Each row is a point on a landscape with many peaks, with its height.
A climber steps from a point to the highest of its 2 nearest points, and stops where none of them is higher. Distance is the straight distance between rows; heights are no part of it.
Q_814 (h 32.8): [149 160 137 149  97 111 177 128  76 150 190 137 125 126  99 109 147 144
  96 132 156 127 155 147 149 142]
Q_489 (h 37.0): [167 170 136 164  90 116 138 159  94 144 202 165 132 130 106 123 165 131
 109 155 134 165 157 121 180 142]
Q_894 (h 57.2): [118 148 143 121 100 100 144  64 108 128 132 122 119  96 145 112 106 106
  41 116 163 117  88 160  87 102]
Q_214 (h 13.3): [117  81 127  90 181 108  84 103 150  89  89 148 122 139 173 130 165 125
 184 143 114 182 112  94 124 129]
Q_848 (h 29.5): [151 122 138 132 148 155 131 117  97 120 145 148 110  78 140  74 168 129
 120 143 136 157 113  78  70 194]
Q_789 (h 60.6): [137  96 142 112 170 115 118 145 146 159 115  79 133 157  70 114 129 118
  97 177 152 155 103 137 126 119]
Q_484 (h 37.2): [140  98 139 121 111 165 128 162 139 199 134  73 132 131  59 136 103 115
 145  69 127  99 159 113 111 151]
Q_47 (h 46.8): [101 148 118 147 102 129 213  59 162 141  87 137 114 147 187 136 137 175
 116 145 137 119 120 118  89 129]
Q_493 (h 39.4): [151  78 123 130  90 111 190 104 147 165 147  87 147 159 132 135  99 172
 171 102 123 104 159 167 137 150]
Q_451 (h 53.0): [128 165 126 125 143  91 105 152 110 107 138 118 126 161  64 126 121 112
  78 139 138 141 160 146 151 123]
Q_476 (h 40.5): [156 103 151 150 100 127 102 190 145 170 136  88 137 153  74 155 110  93
 161  89 115 128 169 132 148 142]
Q_467 (h 53.9): [118 163 116 115  75 105 148  58 127 125 135 107 154 112 142 108 107 132
  48  96 164 116 124 183 105 147]
Q_151 (h 52.1): [132 100 114 146  85 115 152  98 146 135 121 162 131  89 151 131  51 142
 104 141 118 104  96 145  89 106]
Q_143 (h 46.0): [ 79 131  92 117 189 161 149 157 156 142  69  77 123 158  93 152 111 138
 164  81  53  84 104  88 131  80]
Q_548 (h 46.1): [112 143 128 143 206 128  73 216 129 119  66 130 134 116  75 155 115  99
 149 122 135 120 164 122 143 123]
Q_712 (h 29.2): [139 142 134 164  66 110 192 117 107 161 179 103 148 136 135 126 157 147
 106 125 179 117 139 195 159 119]
Q_602 (h 55.9): [150 189 125  99 101  58  98 100 136  83 185 107 165 153 136 138 117 101
 101  98 124 154 142 187 211 142]
Q_250 (h 55.4): [ 77 110 132 102 141 161 125 138 162 140 116 139 100 108 145 155 101 136
 151  99 107 107 113 110  99 122]
Q_641 (h 6.7): [123 108 111 113 160 162 126 118 183 103 130  88 116 103 141 114 184 129
 168 134 177 166 100  79  72 112]
Q_155 (h 57.0): [133  99 106 168 123 108 120 154 205 117  67 111 155 154 140 158 106 118
 159 153  99 141 100 123 124  97]
Q_981 (h 52.5): [102 136 104  94 168  90 119  96 122  82 109 181 116 124 146 103 121 156
 101 175 115 154 112 122 118 114]
Q_444 (h 38.9): [159 162 153 156 130 117 161 104  37 110 155 157  94  66 131  79 143 104
  86 157 133 135  87 110  94 123]
Q_45 (h 8.3): [128 115 104 150  91 202 100 177 189 160 146 150 157  89 159 146 147 134
 151 123 141 138 116 119 131 151]
Q_882 (h 13.7): [145  64 132  84 170 122  84  99 125 113 106 155 138 113 157  99 142 114
 144 144 100 192 101 104 109 137]
Q_678 (h 32.1): [138 117 126  94 109  96 113 110  88 104 160 164 125 131 117 130  62 128
 133  97  95 133 170 155 146 124]
Q_980 (h 51.4): [143 180  87 147 141 116 101 178 126 118 151 148 169 150 114 149 132 141
 150 116 142 100 209 170 199 189]
Q_930 (h 45.7): [162 131 165 107 132 174  82  87  70  89 107 134 136 146 137  86 151  96
 153 137  93 136 102  63 121  32]
Q_945 (h 53.3): [156 109 101 200 125 125 117 200 193 148  74 104 157 134 100 147 124 113
 171 148 114 152 126 107 131 117]
Q_230 (h 34.6): [106 137 146 172 154  87  83 174 129  58 107 146 133 139 157 174 135  82
 138 157 110 145 119 137 161  93]
Q_962 (h 57.1): [131 130 135  92 184 123  99 137  96 132 123 102 131 162  52 100 137 112
  87 165 130 148 127 123 143 114]
Q_430 (h 48.6): [137 129  99 124 198 137  50 198 149 134  73 136 140  86  66 128 126 106
 160 136 161 155 144 122 136 109]
Q_422 (h 11.3): [ 98 150 126 142  95 127 111 130 179 110 115 149 120 169 205 184 164 136
 164 128 129 114 129 117 153 145]
Q_676 (h 47.3): [149 141 156 130 132 137 101 110  98  83  76 111 142 190 115 113 130  70
 142 149  65 149 117  87 128  49]
Q_442 (h 41.4): [175 143 171 123 148 161 133 110  16 119 156 133 108  92 104  73 140  83
  87 127 110 127 112  87 101 137]
Q_624 (h 36.8): [155 151 157 179 102 107 153  93  74 126 159 149 100  66 169 108 150  98
  87 154 144 123  56 141 110 143]
Q_653 (h 23.1): [146 141 131 125  66 107 137  59 117 126 149 181 144 141 207 143 144 140
 109 137 130 128 112 130 152 155]
Q_706 (h 28.2): [100 168 105 170  72 134 128 157 190 123 104  97 127 134 121 152 112 124
 111 118 138 111 119 131 108  83]
Q_366 (h 25.5): [135  86 150 145 128 138 150 126 131 148 165 139 129 113 155 123 146 139
 107 163 137 130 104 146 135 167]
Q_711 (h 65.0): [119 188  92 141 109  87 120 146 115  95 175 175 140 143 145 150 125 138
  90 150 141 116 138 188 210 118]
Q_153 (h 48.8): [106  98 114  93 174 139 130 100 137 106  50 138 107 165 147 121  96 146
 166 145  77 113  93  86  97  68]
Q_691 (h 16.5): [137 148 129 117  97 113 167  98  85 120 122  95 124 183  96  99 127 134
 127  97 107 128 201 122 109 115]
Q_593 (h 41.6): [132 159 127 159 130 118 107 190 116 115 169 163 128 142 112 133 189 134
 138 161 131 160 164 119 186 163]
Q_248 (h 25.4): [137 150 119 167  50 128 142 140 164 149 146  99 157 142 124 148 128 124
  96 130 155 113 126 178 151 106]
Q_891 (h 47.4): [ 84 142  96 102 205 167 148 137 165 100  62 103 121 148 117 128 127 142
 187 140  93 115 110  82 108  71]
Q_249 (h 50.9): [136  88  89 120 182 158  90 167 179 135  97 143 136  68 106 121 139 127
 189 124 144 175 131 106 113 121]
Q_81 (h 34.7): [135 127 114 108  94 134 179  53 123 134 143 131 138 116 190 120 114 174
 129  93 140  83 143 168 118 204]
Q_889 (h 6.1): [138 110 135 139 165 161 159 137 145 132 136  79 110  88 123  98 183 129
 148 156 185 132  82  93  81  92]
Q_995 (h 57.7): [122 173 116 106 143  92 104 153 101 108 166 131 123 148  78 126 129 138
 126 107 133 129 197 151 183 179]
Q_280 (h 32.3): [152 116 121 188 177  84  99 180 143  78  97 159 149 119 150 151 159  98
 187 172 118 183 132 134 163 113]
Q_164 (h 15.4): [121 126 132  94 153 121 173  70  70 121 111 113 116 163 116  84 125 147
  95 129 104 111 154 131  99 123]
Q_162 (h 40.6): [117 127 135 156 109 139 189 107 139 131  92  99 109 140 159 129 162 144
 162 140 128 126  81  65  68  64]
Q_908 (h 51.6): [ 86 164 156 125 117 108 186  76  55 125 139 135  81 123 157 104 154 141
 109  94 156  90 139 146  87 107]
Q_911 (h 49.3): [124 134  94 153  97 140 180  92 160 124 110 171 125 116 162 124  91 179
 118 159 121 118 120 127  90 126]
Q_406 (h 42.5): [105  96 109 121 115 116 199 123 147 162 122  74 121 160 117 149  90 161
 172  77  91  78 140 133 115 117]
Q_379 (h 53.4): [119  88 132 132 123 107 138 118 170 124  69  81 124 180 127 140 115 111
 127 145 100 128 104 120 102  90]
Q_514 (h 24.4): [141 130 159 115  84  98  99  81 119 109 146 172 123 127 178 143 140 118
 105 148 123 163  88 102 141 134]
Q_817 (h 26.9): [116 103 160  99 161 156 103 117  86 109 144 141  87  83 172 110 152 114
 145 128 146 121  83  82  90 103]
Q_424 (h 41.2): [123 116 139 159 155 110  69 206 139 125 127 153 153 123 135 187 138  84
 149 129 126 124 151 174 207 155]
Q_647 (h 49.9): [ 85 146 127 124 194 135  96 196 152 141 114 136 103 129  91 165 137 138
 155 126 152 112 171 139 164 148]
Q_326 (h 54.6): [123 127 127 122 103 111 150  68 104 123 106 140 116  97 150 111  55 120
  68 131 123  94  94 141  73 101]
Q_854 (h 49.8): [129 133 149 141 117 102 124 117 118 108  88  67 128 203 114 128 129  88
 117 153 103 143 131 119 123  69]
Q_597 (h 52.8): [108  93 107 103 161 167 100 168 185 152  98 153 130  78 109 144 101 138
 150 112 125 142 118 128 115 136]
Q_657 (h 37.4): [ 91 104 134 134 164 105  65 178 164  99  98 143 126 128 157 176 128  94
 152 128 116 133 125 161 167 125]
Q_685 (h 26.8): [146 103 117 135 135 156 121 130 142 139 158 165 137  65 153 113 129 141
  97 160 160 142  85 139 125 160]
Q_944 (h 48.3): [ 86 159 130 127 100 122 195 106  74 120 155 114  90 118 138 117 131 170
 140  65 162  84 175 157 108 102]
Q_351 (h 31.8): [146 128 127 143  81 114  94 151 114 119 164 152 135 114 108 153  67 109
 140  91 100 125 176 166 166 114]
Q_803 (h 24.2): [113  95 153 122 127 116 158 104 153 147 159 105 123 155 168 133 193 141
 102 162 141 137 103 147 139 176]
Q_375 (h 54.8): [ 83 136 166 117 129 127 177  80  95 138 139 148  66 123 204 139 163 150
 135 113 144  93 123 109  97 149]
Q_709 (h 9.9): [ 98 153 105 156 115 180 119 166 184 119 124 150 132 130 170 176 149 143
 174 112 122 117 153 128 153 150]
Q_815 (h 58.4): [ 84 123 140 119 107 144 160 104 144 142 144 136  95 112 171 154 112 155
 149  91 129  82 129 124 103 137]
Q_503 (h 71.6): [146  85 172 104 162 166 124 126  79 167 134  84 122 100  87 101 108  86
  97 127 143  85  76 131 112 103]
Q_265 (h 63.4): [122 116 131  86 154 122  75 158 117 135 153 160 132 116  85 124 139 127
 114 115 122 158 169 140 159 184]
Q_896 (h 31.5): [113 123 125 163  57 147 118 168 182 152 138 111 126 102 124 165 101 116
 129  84 119 101  98 115 110  87]
Q_192 (h 45.8): [134 168 130 174 147 112  81 205 111 110 152 170 152 141 136 163 168 103
 144 133 126 138 183 144 203 172]
Q_459 (h 33.4): [145 133 145 115 156 152 130 136 109 204 147 106 118 103  63 108 123 152
  93 130 185 112 149 119 102 200]
Q_390 (h 49.2): [178  92 132 177 141 115  98 190 155 139 118 116 150 119  79 133 140 101
 167 177 142 188 114 116 146  92]
Q_969 (h 43.9): [101 134 150 170  78 138 220  97 155 166 107  92 102 147 180 147 154 152
 139 115 138 109 105 113  85 104]
Q_563 (h 33.2): [157 102 116 108  98 145 136  80 112 143 182 168 140  95 188 120 106 136
 127  94 125  93 137 167 138 206]
Q_914 (h 19.5): [169 151 135 112  49  91 120  64 136 117 139 110 163 178 152 122 127 125
 107  93 105 169 169 126 131 182]
Q_281 (h 28.1): [144 115 135 128 145 154 112 111 116 111 148 169 100  48 176 107 143 120
 133 135 157 137  77  96  80 173]
Q_334 (h 14.1): [147  62 145 101 168 115 116 112 115 133 118 151 139 147 120  96 121 128
 121 153  89 178 127 123 120 166]
Q_198 (h 59.6): [144 217 102 126 109  76 106 147 106  77 190 161 175 139 130 137 134 115
 104 118 120 134 154 175 221 149]
Q_613 (h 54.3): [ 84 136 131  94 194 153 133 170 127 156 114 101  91 148  72 139 134 146
 142 137 153  97 146 120 131 123]
Q_900 (h 52.0): [133 174 108 110  88  74 130  90 137 111 154 103 167 132 112 110 124 130
  61 113 150 140 130 195 171 151]
Q_472 (h 34.2): [122 141 112  80 119  89 150  88  76  95 160 134 121 138 130 107 100 181
 143  94 120 115 186 173 142 153]
Q_374 (h 17.9): [145 143 117 134  69 116 146  95 124 113 126 121 140 176 129 106 123 147
 123 103  99 147 189 128 102 162]
Q_727 (h 36.5): [126 133 104  99 109 124 183  83 128 127 142 105 137 137 139 122  99 192
 151  90 140  94 172 175 128 175]
Q_159 (h 35.1): [133 102 133 148  64 139 121 158 135 151 159 140 135 105 115 152  66 117
 141  87 111 104 135 137 126 103]
Q_253 (h 12.6): [ 96 113 119 117 150 119 110 122 177  99  78 145 108 155 183 168 152 135
 186 143 113 152 121  95 123 134]
Q_380 (h 54.9): [104 154  91 126 158 101  96 133 164  74 102 182 134 127 144 133 118 143
 106 173 122 144 117 153 147 132]
Q_665 (h 45.2): [168 114 153 172 105 111  99 180 145 147 144 118 140 143  85 151 118  89
 130 152 123 176 135 139 165 116]
Q_70 (h 58.8): [115 119 149 109 175 167 120 179 119 172 102  77 115 153  56 122 136 122
 146 134 138  86 118 100 141  75]
Q_364 (h 7.3): [119 118 123 127 130 183 103 153 194 137 139 116 131  91 145 129 179 144
 142 125 169 158 103  95 105 155]
Q_673 (h 65.4): [134 121 153 111 156 171 141 143  77 196 120  76 116 124  48 109 111 123
 102 128 161  61 109 118 117  84]
Q_446 (h 44.6): [ 79 110 109 100 146 147 159 133 169 167  98  65 117 162  97 154  97 134
 149  61  75  73 113 108 115 106]
Q_713 (h 14.7): [139  82 144  82 174 139 137  75  78 131 108 136 132 151 121  83 102 129
 107 142  80 122 125 114  99 140]
Q_172 (h 35.2): [129 116 125 115 148 172 157 151 150 200 124  96 129 122  58 127  98 159
 131 100 153 104 174 112  99 184]
Q_341 (h 58.3): [115 166  74 151 119 104  99 140 156  72 116 186 156 135 169 159 100 134
 107 159 114 116 140 172 174 126]
Q_799 (h 31.4): [141 128 130 113 161 180 133 136  90 143 125 124 119  88  79  79 131 133
  95 127 139 127 140  92  70 181]
Q_545 (h 25.6): [117 117 157 115 122 114  93 108 107 102 150 152 102  99 162 128 143 105
 119 150 136 158  74 109 119  83]
Q_812 (h 58.6): [161 120 119 108 112 143  74 146 113 160 183 189 163  91 112 136 105 120
 108 105 123 150 157 163 189 184]
Q_660 (h 43.7): [172 121 157 109 163 189 110 111  46 102 135 135 126 102 111  55 156 115
 139 134 105 128 108  69  97  87]
Q_254 (h 66.2): [135  85 164 134 124 135 141 133 126 166 131  74 124 117 102 119 127  97
  94 153 154 125  64 135 108  89]
Q_131 (h 5.1): [138 128 130 158 125 171 143 161 143 155 122  61 121 114  80 105 165 127
 135 142 171 139 101  73  73  82]
Q_539 (h 50.4): [105 125 115  96 145 112 134  77 119  92  75 157 102 151 152 119  94 147
 122 161 104 122 104 107  94  76]
Q_202 (h 21.4): [169 175  98 116  51  89 140  67 133 114 146 152 179 189 181 134 141 132
 117 122 106 144 146 142 189 160]

For each start below, name the point where the climber stops.
Q_493 -> Q_711
Q_548 -> Q_503
Q_253 -> Q_155
Q_162 -> Q_894
Q_545 -> Q_155
Q_691 -> Q_155
Q_248 -> Q_192
Q_685 -> Q_155
